Points, in no order, along strands that fork, close into loops and pass close to each other.
In the rows, zero is written as 128.
Points whose rows are less than 74.9 apart are linked; no others are. Some points are linked to none.
gonof: [128 146 130 137 118  97 157 199 139 173 115 147  88 160 143  97 149 153
 140 127 134]
mabib: [149 147  95 131  88 110 109 128  82 166 106 109 102 131 156  64 134 136
 100 110  50]
pevut: [146 156  90 125  91  89  90 158  93 107 124 119 103 113 162  97 149 124
 110 120  74]
let: [127 110 115 149  79 139 117 126 169 111 110  29 123 175  97 101  57 122
 124 103 156]
tuban: [136 109 119 158 108 149 159 128 121 189  74  90 162 170 138  88 131 107
 125 105  83]
zeker: [124 163 109  38  76 121 119 186 129  86 146 126  97 152 100 174 100 162
 160 134 153]
kegog: [134 115  96 126  71 114 101 148 106 106 112  34 130 146 126 110  96 122
 120  85  98]
pil: [124 172 165  89 154  99 133 168 135 158 122 192  80 129 128  90 131 175
 115 141 129]
Kizaz: [144 114 116 144 174 101 136 172  88  80 144 183 109  99 143  97 168  93
 122 144 104]
Pazu: [153 143  86 133 102  97 113 143  85 144 104 122  89 121 172  56 141 107
 129 112  34]
ralum: [152 148 162  87 110 113 151 153 142 161 139 138  77 161 118  96  87 193
 138 121 160]
Gerir: [119 139  96 103  93 123  83 139 101  93 103 120 160 117 139 153 147 111
  97 119 102]
dofa: [ 96 147 114 110  83 134 145 142 115 190  67 165 157 149 136 157 161 128
  91 133  78]
dalig: [ 83 114 143 152 122 186 189 118 133 160 125 171 170 111 109 215 151 110
 100 135 114]
vud: [130 115  94 119 105 148 143 133 113 163  72 122 179 160 148 135 157  89
 121 120  77]
Livu: [135 121 138 140  89 108 135 136 139 178 103 129 139 154 120 111 133 146
 127 122 131]
reta: [111 107  95 172 166 168 124  47 135  74 133 113 171 130  97 196  91  95
 139 173 148]
Lobam: [101 148 121 119 108 175 142 113 190 140 149  95 150 161  84 189 101 114
 156 123 157]
Kos: [100 118 141 113 180 179 150 116 144  74 178 145 124 105 133 206 105 131
 168 156 166]
sopak: [ 96 146 144  87 131 151  75  94 124  98 118 141 142  86 146 191 104 147
  95 105 129]
razab: [156 147 150 139 147  86 147 178 127 147 160 134  67 136 144  48 128 165
 143 131 153]
gok: [120 112 129 138 124 121 162 148 165 157 143 129 130 160 117 128 120 127
 167 129 168]
Vof: [ 93 152 164 130 107 146 125  81 184 199 120 142 144 137 112 155 115 151
 108 129 143]
gemif: [134 110  99 128 106 128 157 142 116 150  91 132 154 159 125 129 155  99
 138 134 111]
Zakad: [125 143 182 137 146 110 119  99 159 186 134 145 112 117 123  96 126 178
 113 131 156]
ruvag: [175 109 105 159 142 150  81  56 110 110 150  77 144  85 131  85 118  97
 121 114  98]
Vafo: [158 146 132 126 150  71  89 104 123 124 186 115  86  79 143  56 125 160
 113 120 134]
ruvi: [161 125 151 162 124 104 123  99 130 177 121 125 125 128 119  74 133 151
 107 126 117]
viz: [140 138 122 111 119 120  60  97 134  85 153  75 138 101 122 124 112 141
 124 107 140]
bemul: [112 149 125 101  94 118  99 130 142 134 105 108 154 134 140 145 119 144
 114 110 121]
Laz: [150 162 135 102 118 102 145 220 126 123 131 125  51 162 138  88 118 152
 173 137 136]
sig: [162 126 133 185 149 137  85  62 133 121 146  87 129 103 108 108 117 133
 129 146 146]
vumu: [ 99 175  97  79  73 125 101 183 131 133  81 120 124 152 153 157 138 137
 131 117 110]
ruga: [ 78 157 137  87 132 146 145 165 127 122 129 195 125 100 159 182 127 134
 110 117 124]
talem: [ 80 153 129 121 132 107 164 200 141 143 111 204 109 132 154 145 160 127
 121 150 112]
nezug: [147  82  87 135 124 134 143 135 124  88 117  98 162 148 109 152 135  83
 172 120 142]
kota: [149 119 150 171 121 132 121  80 140 181 107 120 141 134  96 106 114 136
 117 122 128]
tufod: [146 132 108  56  93 141 111 152 134  68 150  84 122 150 101 162  81 136
 184 111 178]
Pof: [148 108 130 167 187 147  94  41  95  72 148 106 142  78 139 118 129 101
 110 151 104]
Niseg: [131 129 166  98 186 144  90  81 129  65 167 136 107  88 128 167  67 181
 150 168 168]
figab: [137  97 112 133 181 121  98 120 129  31 171  91 120  93 128 133 134 107
 171 146 175]
tos: [117 115 168 156 162 119 119  85 151 143 124 151 130 105 119 139 124 140
 110 149 155]
Dufak: [141 115 156 166 152 141 131  63 126 179  96 154 153 116 117 101 151 113
  91 139 102]
sesez: [119 116 104 127  67 119 124 160 143 127  99  63 133 175 130 128  88 141
 136  98 128]
kuri: [131 134 177 105 194 139  95  89 121  79 158 140 101  88 133 136  96 175
 125 153 157]
vomog: [ 93 146 122 110 145 145 123 146  91  84 154 200 144  81 172 220 145 101
 122 109 143]
dur: [156  87 101 142 140 127 115 116 122  71 140  88 154 126 112 141 133  91
 171 139 160]
zan: [ 89 140 140 103 139 127 174 159 168 154 137 175 122 140 128 147 145 145
 138 142 148]
Tul: [126 114 106 155  88 155 131 110 169 138 125  82 146 170  96 155  85 110
 155 107 156]
lav: [146 160 157  74 110 116 117 148 129 143 135 133  83 140 108 108  97 181
 138 124 159]
tid: [ 94  93  88 126 142 149 206 169 111  95 125 171 169 140 127 192 168  59
 142 146 113]
vod: [125 133 140 145 155  93 143 162  99 139 111 194 105 112 137  92 170 132
  98 148 101]
muba: [180  89 131 194 166 127 130  84 126 145 154  99 114 113 106  72 108 117
 148 137 138]
lovez: [ 99 131 116 109 103 147 178 120 132 184  74 169 169 138 126 169 155 115
  89 126  81]
pefe: [117 124 118  83 144 144 106 125 145  72 153 103 138 124 125 159 110 119
 166 135 180]
zumid: [ 90 155 147  88 133 161  68  67 151 118 116 126 145 104 120 181  91 153
  96 121 138]
Fotin: [141 106 126 154 186 104 127 150  80  49 159 183 108  90 143 110 173  92
 130 143 123]
Zul: [114 112 122 126 124 123 127 116 151 126 126 130 141 129 122 157 133 118
 133 140 154]
Nutam: [ 93 125 130 128 159 149 153 141  95  92 168 186 139  89 159 214 148 103
 137 127 150]
vadut: [150 112 142 163 151  89 156 143 126 173 126 158 113 129 119  78 161 147
 121 142 136]
Pape: [105 115 123 106 174 166 123 103 161  55 172 114 129 109 122 189  93 122
 172 166 167]
rinus: [124 133 156 142 105 107 133 112 146 209 101 148 135 142 122 122 132 157
 102 135 124]
Big: [ 93 145 134  88 126 129  79 126 126  89 121 137 149 100 149 175 129 134
 101 109 128]
Galu: [108 152 133 116 116 200 156 128 185 130 167  81 137 173  54 187  89 128
 169 135 171]
Ziz: [114  97 135 159 164 167 139  66 128 122 115 153 158 119 117 172 125  91
 116 160 128]
magot: [125  86 139 168  97 124 202 153 149 206 115 125 124 193 111 120 118 131
 158 128 136]
rulo: [120 162 174  88 158 105 111 142 130 135 140 180  86 108 121 100 121 180
 112 135 143]
Melef: [120 136 164 154 167 100 124 129  87 136 124 216 115  96 154 100 164 134
  77 130  91]
setim: [153 125 149 141 150  93 173 178 144 167 152 135  80 152 136  61 121 165
 155 128 176]
Bizor: [114 129 130 132  62 121 151 147 134 220  67 129 120 187 139 124 134 156
 116 118  89]
pek: [ 75 109 138 139 128 186 160 100 115 126 135 175 164 104 124 225 140 108
 109 124 123]
til: [113 118  92 115  61 127 120 163 128 134  89  85 146 173 128 154 112 120
 146  98 120]
Tek: [146 119 144 154  91 112 127 132 134 166 109  71 107 148 124  77  94 154
 105  99 112]
zuzi: [ 76 124  97 119 100 147 196 187 136 138 116 160 149 148 119 188 175  99
 127 152 110]
kodun: [162 123 119 155 162 137  77  33 111  96 140 101 143  76 128  96 126 103
 105 145  92]
vudu: [133  97  67 121  95 152 109 120 114  76 108  74 195 145 114 167 124  68
 159 109 123]
sovo: [171  78 139 189 147 118 170 131 148 153 136 110 121 155 102  89 112 122
 155 127 166]
lilo: [134 101  91 133 115 136 187 156 127 155  98 134 170 176 124 139 158  82
 162 136 110]
pivat: [ 83 164 137 106 132 141 122 140  90 112 131 200 137  85 169 207 134 123
  98 113 128]
mufan: [158  98 151 177 147  96 174 149 148 188 126 152 109 148 115  77 141 147
 147 144 157]
koge: [147 111 101 163 158 123 134 105 109 109 126 121 168 108 163  88 181  56
 101 112  87]
sez: [124 118 127 167 143 155 123  66 147 142 116 130 149 132  98 159 115 108
 128 154 144]
zalu: [127 149 166 114 121 164 150 104 190 181 147 123 108 168  76 135  85 154
 155 132 174]
Teg: [145 168 116  61 113 117  74 157 117  74 138 107 103 121 122 119 111 154
 136 114 144]
Rab: [121 114 153 146 169 141 122  91  68 117 120 176 144  86 155 124 156 104
  83 126 100]
migu: [149 125 120 138 146 115 135 118  96 126 121 137 153 112 137  81 166 108
 108 131  91]
nedeb: [123 162 127  47  95 118 110 158 133 104 140 131 108 137  97 157 100 172
 145 133 151]
det: [121 120 180 146 202  93 145 136 141 131 158 180  90  98 138  83 145 163
 129 151 168]
taf: [156 133 167 172 136  92 136 110 133 202 137 134 103 123 125  53 129 170
 103 122 129]
tufi: [ 97 126 110 122 101 153 213 166 141 171 104 156 158 167 112 167 178 101
 132 160 101]
guzi: [116  98 140 145 166 165 119  69  89 110 108 159 159  93 141 176 127  94
 102 141 116]
duvin: [113 142 129 135 122  96 158 195 135 165  98 190  94 146 147 129 178 124
 127 162 111]
lep: [154 122 125 149  94 128  77  89 133 112 152  37 123 119 119  95  71 136
 122  94 130]
Fafir: [147 112  91 158 171 116 158 142 103 103 128 144 154 121 159  82 196  53
 124 129 101]
gav: [108 138 167 125 164 129  77  90 119 101 142 142 119  81 160 140 125 166
  95 123 136]
gufik: [133 158 149 136  83 101 102 133 122 181 117 107 106 133 145  82 117 182
  87 102 100]
dala: [138 130 163 123 180 126  97  91 145  97 152 126 111  91 131 127 109 160
 133 149 161]
vova: [120 109  93 128 112 130 206 175 131 151 110 160 143 175 126 152 175  95
 164 156 111]
Getap: [156 151 118 133  98  99 102 106  95 170 113 134 118 121 149  62 142 139
  87 107  57]
vulo: [129 116 104 151 145 137 180 142 125 152  91 156 176 143 157 111 182  67
 125 131  98]
rin: [151 108 133 176 183 148  98  57 118  78 137 109 146  86 121 137 118 111
 125 170 126]
zamus: [ 86 111 125 129 122 173 193 112 128 165  97 178 177 130 116 185 157  95
  92 135  82]
mik: [121 133 110 150 145 134 153 144 107 161  79 162 169 138 170 101 198  83
  95 132  75]
tokim: [ 96 150 181 137 113 133 150  89 192 221 114 162 131 133 111 143 125 161
  93 133 134]
lige: [ 86 111 132 121 122 144 142 125 114 112 121 173 157 111 133 209 137 107
 108 120 123]
Mibi: [104 154 144 131 129  99  99 158 108 113 112 186 110  89 161 132 145 137
  79 129  90]
Fevir: [130 137 106 111  65 150  84 100 114 156  58  89 189 151 130 146 127 110
  96  96  71]
miteg: [129 105  84 137 136 140 182 162 125 133  93 132 181 165 151 124 174  61
 160 126 108]
fopa: [153 117 161 163 165  88 126  94 127 153 159 140  96  87 132  67 145 158
 107 153 134]
sadu: [120 103 116 186 143 161 165  88 173 143 155 119 146 160  82 160 115 107
 173 156 169]
pize: [113 143 127  80 106 148 195 192 167 144 151 133 114 173 108 157 132 154
 168 143 152]
gopov: [117 141 150 119 127 185 178 143 190 155 164 108 131 167  62 170 101 134
 178 148 176]
tet: [166 133 120 161 136  67 143 177 105 133 156 157  73 107 146  52 159 122
 131 144  97]
dil: [122 149 133  77 105 129 157 182 154 148 136 125 103 171 126 130 113 152
 161 126 151]
fup: [134 102 100 146 182 122 124  93  89  69 144 119 168  88 165  98 174  58
 115 124  94]
noliv: [110 176 147  84 119 111 146 177 144 171 111 171  99 142 135 116 134 164
 122 139 128]
kamiz: [129 155  87  88  87 116  93 197 120  74 127  68 103 148 155 109 116 130
 159 100 124]
nive: [126 127 154 175 151 158 121  44 144 182  85 151 155 128 104 127 127 124
  93 147 116]
naf: [105 147 122 117  67 122 135 146 124 207  59 146 122 168 135 144 150 139
 105 124  84]
podan: [155 114  88 133 134  95  98 140 104  66 165 101 124 102 134 104 149 113
 143 124 130]
kada: [112 118 142 136 138 112 127 123 111 132 108 173 141 115 126 135 150 124
  90 141 120]
Zasi: [110 108 112 133 158 139 191 151 109 132 100 179 171 138 151 146 170  71
 122 136 102]
bov: [142  83  69 128 111 160 136 139 123  79 100  80 190 163 121 155 129  58
 184 108 125]
Pira: [132 151  95  46  89 132 104 177 121  69 142  92 107 150 113 156  91 141
 177 112 163]
dizi: [119 110 147 156  82 114 191 159 150 212 102 128 117 183 127 115 113 144
 140 120 125]
pakor: [146 162 112  83 106 111  89 172 112  83 143  81  91 134 148  88  96 145
 142  99 127]
ranag: [134 113 116 184 118 154 120  79 151 135 123  91 143 165  90 142  78 111
 160 121 151]
vop: [164 122 103 139 144  71  83 108 102  96 180 119  98  71 142  69 143 133
 112 127 127]
teno: [155 121 101 148 138 132 130 108 109 139 118 117 168 119 153  82 167  93
 115 112  85]
tosoz: [123 141 155 139 168 134 115 107  65 136 122 204 137  86 162 114 161 118
  61 114  77]
Lamol: [121 103 168 163 188 120 128 105 100 113 145 188 120  87 152 152 140 138
 114 150 144]
refu: [163 147 151  97 131 108 101 122 126 128 173  96  85 121 122  73  86 171
 122 102 144]
nokin: [119 161 146 105 101 150  63  76 167 129 109  83 145 125 112 148  85 146
 116 110 151]
Sapi: [131 121 137 115 189 107 126 154 127  76 168 145  96 102 130 100 139 136
 159 140 176]
zezel: [114 137 147  93 106 172 198 170 177 150 159 120 136 167  84 162 118 145
 176 136 160]
Pani: [137 131 143  88 166 146  82  75 142  57 154 103 122 101 116 160  82 155
 156 162 172]
Kudo: [145 128 152 156 154 122 131  73 115 175 119 159 141 102 134  67 159 126
  76 127  87]
piduz: [134 115 137 145 163 111 142 132  86 122 113 168 127 111 130 110 169 119
 110 140 106]
Povum: [144 156 162  74 122 119 103 113 141 133 138 124  94 126 104 123  92 178
 137 131 168]
lom: [155 107 153 163 165  91 167 152 151 154 154 140  99 139 122  72 136 148
 160 133 182]
Zik: [173  77 131 187 164 113 160 143 139 131 158  94 100 130 112  74 121 128
 165 136 170]
vugas: [119 125 137 147  73 118 175 141 153 228  82 128 113 193 133 113 118 159
 117 115 117]
rofo: [148 174 124  84 100 111 111 215 115 108 123 121  58 141 140  93 118 150
 173 127 120]
Zamum: [ 76 165 140 101 132 131 157 191 132 131 125 213  98 110 155 166 144 134
 117 134 110]
gorup: [106 138 141  81 132 174 122  96 161  93 159 119 120 117  86 194  85 150
 147 147 160]
Kodu: [142 132 158 121 132 116 168 160 155 171 130 129  93 164 123  86  98 166
 153 122 171]
dako: [139 122 133 170 135 149 111  57 145 162 105 123 157 132  91 134 119 122
 118 143 127]
Nul: [109  90 102 135 166 157 222 152 125 124 117 174 171 142 137 157 175  60
 148 154 118]
kaga: [145 112 126 157 113 137  97 113 148 107 133  34 116 146 105  96  60 130
 135  99 157]
fuz: [124 137  96 149 121 133 135 143 102 159  79 131 175 141 186 106 195  81
  98 120  64]
kinik: [131 115 111 150  98 154 138 124 122 157  62  75 177 162 143  94 122  94
 121  92  69]
bopib: [109 115 154 146 163 134 110 102  93 105 139 182 138  90 161 187 146 128
 114 131 139]
Fod: [156 125 146  90 107 145 128 126 161 109 156  83  84 166  86 124  60 151
 171 117 191]
lito: [123 163 132  51  89 137  96 119 150 117 128 112 129 132  97 161  98 150
 134 120 150]
pudod: [128 150  82 100  76 122  71 136  87  89 102  89 158 118 142 143 153 111
 107 114  84]
tov: [131 110 119 143 187 118 120 131  59  42 167 155 118  76 156 116 161  83
 129 140 118]
zese: [153 117 148 159 156  93 116  88 105 143 157 155  97  82 131  63 159 149
  89 139 109]
kuno: [121 129  84 103  67 128 102 157 116 120  85  95 155 153 137 165 132 115
 135 111 103]
kuge: [ 89 113 161 142 139 141 185 112 135 195 107 207 142 119 127 160 154 134
  91 135 110]
keto: [118 131  93 136  99 146 131 141 111 164  67 109 178 166 176 116 176  85
 114 102  62]
tepof: [ 89 135 113 134  84 169 159 137 184 149 130  97 170 159  91 200 126 111
 141 131 135]
nizi: [154 125  74 123  91 103  87 154  94  73 153  64 115 117 147  97 109 116
 138  97 103]
pifes: [172 114 134 175 158  96 168 144 107 164 135 163 115 124 120  56 170 128
 125 140 119]
nokeg: [113 119 109 113  75 153 132 144 170 126 124  73 151 169 113 168  81 116
 161 101 154]
bafa: [139 119 103 136  77 151 102 105 114 155  75  63 170 144 129 114 108 112
 109  90  66]
tadip: [147 156 132 140 101  87 111 127 110 171 124 136 101 126 137  71 144 166
  90 125  80]
tosa: [125 134 140  75 136 154  94  88 154  68 161 103 109 113  90 173  72 148
 165 152 178]
bisu: [146 132 143 165 137 131  84  82 153 128 137  73 123 121 113 111  91 145
 136 124 163]
bev: [ 88 152 162 115 132 156 127  89 181 163 136 139 131 127 103 161 108 151
 118 134 143]
dunel: [142 100 128 159 191 124 103 104  66  44 170 151 132  74 149 138 150 101
 115 143 121]
vamim: [104 153 144 102 103 142  74  78 164 136 113 119 153 118 119 171 106 146
 100 120 137]
vapag: [127 130  76 110  77 122  68 144 102  64 106  53 167 135 131 147 118 109
 140  92 109]
Zesuk: [ 84 153 108  96 104 121  92 152 110  88 105 146 148 114 152 186 139 115
  94 116 114]
rudib: [ 85 149 133 114 124 137 108 129  78 130 106 190 150  83 163 202 140 121
  72 103 111]
Dadag: [154 136 121 150 151  80 135 178  99 104 144 165  89 107 145  70 176 109
 129 155  93]
Sego: [ 85 116 118 129 131 139 141 132 150 112 133 147 153 119 120 189 133 112
 125 131 143]
vuki: [104 180 102  76  68 123  77 166 117 132  89  93 128 145 154 138 126 148
 120 103 101]
Bano: [151  94  95 143 177 122 155 146 101  88 129 132 153 115 130  93 180  71
 146 132 128]
saz: [129 125 141  89  86 142 175 173 159 142 124  88  84 200 104 123  64 158
 155 112 151]
tok: [124 161 157  61  93 137  90 110 151 136 135 116 102 129  83 159  77 180
 134 124 166]
nir: [132 140 171 114 101 166 162 110 182 170 155 106  96 187  72 137  60 174
 159 121 177]
Togi: [153 146 126 156 142  71 140 194 120 137 158 147  77 124 150  60 149 150
 140 130 129]
pima: [141 121 116 146  89 132 141 142 100 186  76  90 133 161 146  75 138 129
 110 104  63]
Nur: [ 97 133 159  84 140 176 145 114 160 111 167 139 118 117  82 191 103 160
 147 149 152]
Gineg: [151 141 146 181 154 125  65  46 135 109 149  82 128  92 121 109 105 150
 109 155 134]
komuv: [179 127 114 165 151  84 150 145  95 157 148 143  98 120 141  40 149 125
 129 133  98]
pama: [140  87 133 185 119 139 206 134 168 193 126 133 124 182  95 117 109 113
 167 136 154]
zad: [157 130  85 126 112  87  83 144  98  76 169  90 106 101 145  91 129 118
 136 109 117]
Dide: [113 108 113 144 116 116 197 182 140 177 112 162 130 171 125 132 165 116
 153 154 128]
Nomef: [127 132  89  98  55 140  93 131 109 140  69  88 180 146 130 162 125 112
 109 104  83]
kive: [109 140 117 108  79 132 129 128 160 155 111 113 154 147 126 169 116 135
 132 113 132]
kop: [149 145  80 115  85 111  83 159  86  94 110  96 125 132 148 113 150 108
 132 118  78]
Gopas: [159  84 114 168 213 132 147  85 104  80 156 121 143  97 145  92 166  68
 142 148 118]
fozi: [130 157 160 128  92 105 109 123 139 200 101 127 123 144 139 102 123 177
  89 112 117]
Kelat: [100 131 105 106  87 136 151 150 144 155 106 132 162 156 123 182 146 118
 124 129 113]
dul: [145 127 130  81  99 119 160 181 140 117 139  92  78 178 113 109  73 161
 161 110 169]
gido: [ 86 144 147 114 115 132 106 121  91 144  90 180 155  91 152 180 140 137
  57 110  91]
lalu: [134 119  75 121  81 114  95 155 103  78 134  51 143 138 139 113 111 119
 128  99 101]
zez: [127 143 122 142  97  96 151 200 120 173  88 161  90 160 140 100 163 135
 140 145 107]
Suso: [103 156 169 105 123 162 148  91 189 173 142 132 119 140  80 149  94 165
 140 143 157]
guk: [133 103 131 128 203 133  94  99 128  20 173 103 124  81 146 139 119 131
 161 162 178]
Ripeb: [132 154 139 126 120 103 160 215 136 165 129 142  63 171 147  84 132 152
 164 130 146]
vel: [110 149 126  59  93 159 149 157 168 121 148 109 135 151  90 173 105 140
 161 124 151]
falak: [ 93 148 100  98  79 115 127 172 136 143  93 139 141 157 141 174 152 124
 120 130 106]
Riz: [129  99 144 149 167 137 101  76  94  92 128 151 144  89 138 139 147 111
 105 142 115]
Ziva: [ 92 136 142  87 162 193 158 130 130  72 187 156 137  91 135 222 130 126
 154 127 162]
remag: [123 162 127  97  99 111 122 175 139 140 116 119 103 160 140 115 112 147
 144 114 134]
sot: [113 134 114  83  69 169 147 161 174 113 142  65 135 181  97 173  74 122
 173  99 147]
lefop: [134 121 136 178 130 150 123  85 171 151 142  85 125 171 101 129  77 136
 159 121 179]
nes: [176  98  92 145 145 123 101  72 100 117 158  88 136  97 136  70 124  91
 127 111  93]
Lok: [123 108 148 144 147 122 110  89 124 111 122 143 141  97 121 140 141 130
 104 141 128]
lura: [130 112  72 105  84 142  72 125 105  64 101  74 185 131 121 175 133  90
 135 100 116]
palif: [141  76 144 167 214 127 142 104  80  81 159 173 121  84 140 106 163 106
 129 158 134]
fav: [163 136 140 151 159 100 120  73  97 160 139 160 121  83 132  55 150 135
  74 129  79]
kolid: [ 93 140 147 119 158 115 113 156 112 106 127 192 113 100 163 149 145 130
  97 124 129]
Luf: [ 98 150 161 115 152 122  59 110  95 106 137 170 130  74 162 150 129 148
  70 111 117]
tipa: [ 95 127 110 121  84 166 171 137 166 165 120 127 180 153  88 195 146 107
 126 140 115]
vepug: [153 130 135 148 120 125  70  90 142 110 159  62 116 112 123 108  94 146
 131 108 143]
Maref: [152 104 116 147 189 126 125  87  88  76 152 137 145  81 150  88 163  79
 116 134 104]
kas: [156  83 110 158 202 136 154 118 108  84 133 136 150 114 136 103 175  65
 148 145 140]
ved: [ 90 127 139 121 118 125 126 124 125 154  94 185 143 116 136 164 139 140
  77 121 109]
meba: [ 99 147 146 127 132 112  81 128  84 109 126 174 124  83 154 133 150 140
  65 115  95]
zudet: [139 135 167 151 171 123  79  66 145 116 148 110 115  79 133 109 120 162
 112 152 144]
funu: [152  75 134 193 135 129 193 132 168 183 117 108 107 181  97  90  91 119
 152 127 153]
Viris: [119 107 172 163 198 106 132 120 120 121 151 185 102  88 141 113 150 151
 117 151 146]
Sirug: [128 168 160  82 146 106  89 129 126 115 144 150 101 104 130  94 127 178
 105 128 133]
biran: [172 143  87 136 116  91 112 138  87 119 132 131 103 111 158  69 150 108
 116 121  67]
gik: [137 173  98  72  88 116 100 210 107  83 118 104  82 140 155 117 124 129
 169 116 112]
Bilun: [143 125 126 143  93 117 137 152 111 188  90 112 125 152 131  88 136 148
 107 121  94]
teb: [160 158 146 102 141 100  88 108 127 127 178 111  79  92 144  65 111 176
 118 112 143]
fuma: [ 94 109  95 123 121 147 194 164 123 117 119 170 155 140 122 192 163  86
 125 137 108]
mos: [138 171 137  69 130 109  73 136 115  91 151 120 104 105 129  99 113 166
 114 117 132]
lepap: [137 121 151 109  92 154 167 140 176 154 136  97  92 186  90 128  57 157
 154 112 172]
setan: [154 113 125  90 112 129 134 154 146  91 154  75  91 162 103 124  70 148
 174 114 183]
Mozot: [109 105 159 152 162 152 109  78  98 118 127 169 146  81 157 193 116 131
 101 141 127]
vibel: [142 128 147 159 142 139 132  90 177 149 147 114 118 148 106 126  91 138
 158 139 179]
Movi: [168 148 151  92 111 118 105 140 120 109 158  73  69 134 112  79  71 183
 131  96 161]
sosi: [138  99 104 133 162 102 109 133 108  54 164 114 129 100 128 126 158  98
 147 143 157]
lezu: [130 154 132 112  93 138  61 104 136 114 121  61 154 121 124 131  96 143
 118  95 140]
Keza: [175 108 110 145 141  98 101  83  96 113 163 112 117  88 124  72 132 116
 111 119 110]
viv: [154  92 134 161 166  97 154 143 140 127 152 134 113 128 115  96 145 127
 161 147 176]
pib: [118 128 162 152 159 130 125  84 173 151 134 134 120 124 107 130 111 145
 142 151 170]
gusos: [139  99 112 144  79 122 131 154 147 118  93  40 126 178 111 103  84 125
 122 109 130]
Lil: [163 108 126 175 161 140 107  73 130 112 136  98 142 114 105 125 117 111
 134 155 145]
butu: [ 90 137 139 110 157 182 152 133 108  77 184 174 136  78 158 238 149 111
 145 133 160]
pokot: [ 97 133 156 114 163 121 107 128 121 103 141 165 120  94 153 136 135 145
 105 126 143]
gebun: [124  90 103 155 159 153 171 116 141 134 105 147 174 147 116 146 160  58
 154 138 125]
zif: [140 104 107 144 165 128 102 102 148  54 149  95 149 105 125 153 118 106
 163 154 172]
Buneg: [125 172 122 103  88 103  78 150 119 132 110 107 125 130 148 117 130 154
 109 104 113]
Voze: [149 111 170 155 178  94 132 115 141 142 165 142  87  95 120  73 146 158
 127 146 164]
Mipiz: [119 114 127 143 124  94 207 185 149 178 124 179 104 167 130 116 160 135
 156 149 142]

A piece is all that can be reached along the links. How many separate loops has the piece of each point below (a circle has one, a figure eight two, a Y none), and how many tips (points with one link)?
Nutam => loops 3, tips 4
kaga => loops 1, tips 2
lepap => loops 0, tips 2
komuv => loops 1, tips 3
zad => loops 1, tips 2
keto => loops 2, tips 1
pokot => loops 1, tips 0
kive => loops 1, tips 1

How many points has the smallest loop of links through each point below? Write - if it is on no loop.
Togi => 9
pokot => 6
dako => 16
Povum => -
Gopas => 7
lura => 13
vod => 8
falak => 7
vulo => 8

Name the points in between on the shortest way along the links from the first point to the second, in order.
guzi / koge => Riz, Lok, kada, piduz, migu, teno
gopov / Buneg => Galu, Lobam, tepof, tipa, Kelat, kive, bemul
pakor / kada => kamiz, gik, rofo, Laz, Ripeb, gonof, zez, duvin, talem, Zamum, ruga, pivat, rudib, gido, ved
viz / Vafo => vepug, bisu, sig, Lil, rin, Pof, kodun, ruvag, nes, Keza, vop
Tul / Ziva => ranag, lefop, vibel, pib, tos, Lok, kada, ved, gido, rudib, pivat, vomog, Nutam, butu
